Each row is a point on a landscape with many valleys, with its height.
From any point a ball rolls to the lowest of the 2 points nearest to it. It stops when none of these is lower. Distance is the straight distance between rows; heights are no part of it.
q755 height 659: [137 141 105 105 163 177 184 149 121 149 105 156 155 121  95 134 139 163
  98 109]
q380 height 293: [101  89 134 172 101 114  95 107  96 116 158 106  91 151 162 146 139 133
 124 155]
q207 height 416: [153 143 160 194 125 179 148 141 153 140 112 129 157  99 116 134 124 121
 123 106]
q357 height 614: [156 150 137 152 143 196 122 123 183 148  86 143 158 108 111 137  60 111
  81  87]
q605 height 509: [106 115 128 113 170 115 202 163  81 159 180 142 160 154  95 160 188 147
 136 121]
q383 height 673: [146 147 119 116 141 160 146 117 123 136 100 181 157 112  95  97 107 134
 110  94]
q534 height 501: [115 171 135 109 235 180 112 167 158 107 183 165 130 107 121 145 126 150
 132 154]
q666 height 686: [166 131 129 101  95 102  78  92 165 112 106 173 146 127  90  73  48  63
 164  96]
q850 height 465: [123 187 151 117 220 167 164 167 148 105 192 133 161 109 109 164 154 169
 162 143]
q838 height 237: [135 142 140 142 134 161  93 129 157 110 110 108  96 132 120 119  95 108
 119 104]
q149 height 320: [143  99 116 119 125 108 116  87 108 100 118 154 139 132 167  97 116 177
 128 173]
q923 height 225: [135 197 157 136 172 168 110 138 171  85 170 148 116  84 117 108 102 112
 179 179]
q408 height 79: [144 151 129 129 160 179 124 112 142  76 138 102 103 103 142 104 126 143
 165 188]
q896 height 321: [142 154 131 127 114 115 126 151 182 126  90 133 116 120 158 140 105 158
  89 132]
q248 height 584: [121 137 156 183 163 199  65 105 159 105 172 158 134  71 141 132  98 114
 126 153]
q815 height 478: [119  90 126 139 135  77 182 164  87 169 153 138 158 166 120 169 169 154
  95 124]
q726 height 456: [115 123  91  97 132  97 157 118  97 138 121 102 106 164 166 132 140 167
  96 182]
q560 height 553: [128 171 131 161  69 152 110 113 167 121 110 184 140 108 127 127  60 121
 105 126]
q446 height 168: [134  74 133 165  93 116 132 103 102 157 102 156 168 121 124 150 124 146
  80  80]
q91 height 296: [105  82 118 105  79 112  94  87 101 143 117 175 150 152 128 126  97 144
  95  70]
q36 height 582: [128  72 152 163 163 147 148 168 112 154 176 167 159 130 110 168 154 149
 101 108]
q164 height 372: [145 184 128 131 139 150 158 164 176 129  97 125 131 112 116 136 114 131
 110 124]
q978 height 594: [150 109 123  80 133  80  85 117 137 112  95 123 104 147 152  93 108 140
 132 122]
q724 height 526: [136 167 141 152  84 106 156 160 147 121 119 112 129 114 111 122 147 117
 163 133]
q771 height 559: [106  92 150 169 165 161  99 131 102 135 175 154 130 129 115 148 143 132
 109  92]
q340 height 308: [103 140 136 145 144 157  68 133 135 106 152  98  67 131 117 120 125  88
 148 109]
q139 height 262: [107 126 136 147 108 125  71 117 136  98 144 126  88 130 164 136 110 144
 126 147]
q677 height 697: [ 98 114 121  74 101 115  44 122 138 122 134 163 104 151 116  89  92  58
 161  74]
q48 height 427: [127 126 132 140 136 114 145 129 109 112 147 114 117 133 146 120 154 149
 151 180]
q949 height 361: [124  75  88  93  44  62 128  63  88 145  84 110 142 143 156 109 129 110
 128 136]
q776 height 384: [109 117 116 152 158 160 169 133  88 145 144  92 124 152 136 160 152 150
  99 139]
q707 height 682: [165 144 124 102 118 143 115  92 145 127  84 179 160 117  91  81  63  96
 134  93]
q516 height 300: [144 106 134 169  99 142 140 103 101 134 104 102 130 127 107 113 145 107
 140 106]
q941 height 236: [126 121 103  96 128  52 190 158  99 166 107  88 134 158 127 150 174 134
 105 130]
q713 height 484: [135 101 151 142 146  87 129 162 125 141 133 124 127 146 126 128 154 134
 115  95]
q114 height 548: [ 74 152 119 151 141 185  45  95 107 110 189 142  91  82 105 128 131  88
 146 131]
q497 height 429: [ 92 133  92  95  97 121 126 126 105 123 123  82  70 165 164 132 137 135
 123 154]
q255 height 96: [140 125 127 107 156  64 207 183 124 163 106 107 165 128 108 174 175 158
  87 109]
q576 height 466: [127 126 138 147 119  55 174 152 111 127 165 107 147 151 157 138 172 154
 154 190]
q932 height 294: [110 155 112  99 120  72 197 170 114 145 145 148 159 141 120 140 178 156
 149 150]
q136 height 246: [134  72 131 125 130 142 104 107 121 146 125 190 170 130 117 145  93 160
  75  70]
q963 height 374: [129 112 117 112  73  91 124 122 114 124 115 121 108 138 135 102 149 102
 168 135]
q879 height 261: [121 121 118 114  81  86  94 114 157 118  97 130 102 134 171 140  89 159
  85 115]
q800 height 223: [161 152 134 112 111 122 103 114 161  92 102 145 113 113 127  83  91 116
 161 153]
q512 height 423: [131 108  87  86 102  71 151 109 101 144  95 138 138 141 155 110 139 155
 102 153]
q219 height 520: [156 114 162 157 131 104 109 152 162 143 103 142 145 120 123 132 118 125
  93  73]
q409 height 499: [137 155 166 160 120  76 175 175 149 105 151  90 135 128 137 147 168 141
 170 152]
q472 height 276: [119 193 145 112 176 143  85 161 181 109 172 180 104 111 113 111  83  98
 149 162]
q733 height 196: [112 132 119 117  52 100  76 106 149 108 117 131  75 132 161 126  97 123
 139 146]
q437 height 330: [ 97  94  97  93  37  96  96  72 104 136  92 141 143 141 144 118 101 122
 124  87]
q819 height 370: [140 142 151 169 156 175 138 137 123 113 140 111 138 110 109 116 151 122
 159 120]
q442 height 241: [143  87 139 174  74 128 115  76 103 126 115 147 154 124 128 110 117 127
 126 101]
q499 height 323: [111 136 125 120  97 113 136 140 121 108 143  79  85 146 129 115 174  89
 200 146]
q351 height 421: [132 190 145 131 180 173 177 186 168 127 141 138 153 115 110 165 133 154
 126 121]
q110 height 319: [120 176 141 126 140 138  90 153 175 130 144 182 116 131 111 116  58  99
 117 114]
q953 height 367: [ 85 106 121 139 111 149  73 113  91 120 150  79  66 150 131 128 144  87
 152 109]
q300 height 574: [144 104 133 105 174 121  77 133 149 105 110 118 103 147 153 123 103 154
  96 109]
q849 height 542: [133 171 132 146  60 122 136 135 153 129 106 164 128 106 109 109 105 103
 138 123]
q517 height 153: [176  96 118 112  81 108  96  40 149 101  56 104 155 102 146 114  71 146
 109 101]
q208 height 552: [153 100 131 111 207 162 104 136 155 119 112 139 130 136 166 140 108 177
  82 139]
q766 height 601: [151 153 160 173 160 205 122 164 204 161 122 153 155 105 136 171  87 124
  83 111]
q426 height 583: [111 156 154 179 143 183 112 168 177 137 153 148 122 106 145 179 109 145
  89 128]
q523 height 530: [143 144 127  96 216 191 106 139 163 119 137 167 129 112 144 123  99 160
 102 155]
q495 height 181: [112 185 124 115 136 155 147 131 127  78 153  86  86 116 132 126 148 134
 186 182]
q669 height 205: [118  79 135 156  91  65 126 115  94 141 145  76 107 166 150 124 154 106
 143 157]
q459 height 568: [ 95 152 135 163 154 190  87 122 125 114 182 141 106  94 135 143 126 135
 122 141]
q719 height 565: [112 137 137 167 107 176 108 127 152 131 135 177 131 107 140 155  92 146
  89 114]
q674 height 272: [164 128 113  91 100 101 109  80 146 103  77 158 139 109 152  90  85 158
 130 155]
q124 height 470: [111 143 136 115 184 158 183 191 120 140 169 153 151 132  97 180 162 160
 121 109]
q151 height 529: [ 82 123 113 122 153 162  73 106  74 119 189 136 102 113 116 105 156  94
 162 128]
q61 height 167: [153 162 142 138 142 171  92 105 175  82 131 142 110  92 141 104  83 126
 152 177]
q639 height 102: [165 115 118 108  57 135  92  50 140  97  73 115 129 113 119 105  74 109
 147 105]
q452 height 435: [143 102 101 111  57  38 165  96  97 172  57  57 133 106 127 122 172  77
 128 122]
q635 height 263: [ 91 158 116 127 110 128 152 131 106 106 173  54  81 153 136 148 171 116
 181 180]
q856 height 691: [140 123 144 100 138 112  59 124 155 111 130 181 123 134 104  80  72  85
 150  92]
q939 height 362: [166 104 129 157 129 113 171 121 107 155  79 105 170 114 112 120 161 124
 108  98]
q453 height 375: [150  96 140 135 177 114 124 127 124 111 140 135 134 129 175 120 137 181
 118 180]
q260 height 314: [108 137 112 101 130  95 190 154  99 140 128  53 120 177 115 141 176 120
 142 123]
q805 height 349: [147 149 122  91 120  68 177 151 129 132 104 155 153 113 123 104 161 146
 144 147]
q747 height 325: [ 88 155 112 132 151 159 174 128  80 122 177  73 108 154 127 160 164 144
 144 168]
q261 height 432: [147 109  88  72  30  77 152  90 127 148  46  77 110 105 118 111 160  63
 166 135]
q276 height 503: [ 95 115 132 160 149 156 128 113  68 121 192 106 117 131 112 120 174 112
 164 141]
q209 height 527: [ 97 105 151 156 161 109 108 164 115 131 188 129 113 141 124 141 163 124
 140 115]
q377 height 351: [129 168 132 127 128 142 102 140 197 152 105 190 144 129 117 143  23 104
  69 102]
q101 height 105: [114 141 113  53 116  90 147 152 103 133 125 145 133 151 116  78 168 104
 180 123]
q450 height 164: [141 130 129 128  87 143  94  91 154 123  81 120 119 126 118 121  68 116
 107  75]
q910 height 407: [148 106 105 119  97  81 171 101  88 158  81  81 144 132 119 112 162 111
 125 115]
q349 height 278: [103  81 105 133  53  78 151 115  76 164 128  68 116 173 142 125 165  68
 153 146]
q257 height 626: [149 100 134 146 162 204 117 119 158 154  99 157 163 108 136 167  93 152
  66  89]
q683 height 251: [151  98 118 122 180 118 187 152 119 157 107 113 154 137 127 153 158 167
  79 121]
q352 height 420: [139 151 167 159 203 174 131 146 146  97 177 106 137  91 125 125 154 133
 179 157]
q309 height 441: [125  69 135 153 136  97 134 131  84 154 148 125 137 161 138 143 147 148
 101 132]
q589 height 383: [ 84 156 106 115 137 161 132 137 105 122 144  86  72 153 127 144 145 131
 127 136]
q105 height 595: [156 138 162 179 160 191 103 122 168 123 146 184 165  88 130 120  89 125
 132 137]
q848 height 221: [136 153 119  73 160 132 139 153 126 123 129 151 128 143  89  80 140 109
 164 112]
q976 height 218: [ 86 136 118  88 106  82 168 172  96 151 158 138 142 169 120 125 187 108
 170 129]
q636 height 641: [144 107 119 127 177 198 161 140 126 161 108 142 147 123 127 176 127 176
  60 116]
q455 height 408: [158 112 117 104  64  80 122 104 141 131  69 100 117 119 115  95 136  83
 156 105]
q55 height 467: [112 121 153 167 201 153 140 135 100 110 204  80 133 119 119 146 183 137
 164 158]
q159 height 334: [138 103 113 132 172 119 206 136  84 161 142  77 153 172 125 175 157 157
  83 159]
q717 height 391: [149 124  93  75  93  30 166 112 103 152  77 136 157 102 134  97 157 134
 129 152]
q87 height 337: [101  92 111 132  68 127 116 107  90 138 113  65  87 161 129 130 146  80
 142 104]

Call two points neighbours if one is among the 2 nearest of the other. Go from one point of each pair to the other, from neighbour to neighbour, staying as low as possible. Name the highest point that can't be avoided.
q639 / q733 -> q953
q669 / q733 -> q380
q639 / q819 -> q207
q446 / q101 -> q512
q309 / q733 -> q605
q101 / q255 -> q260
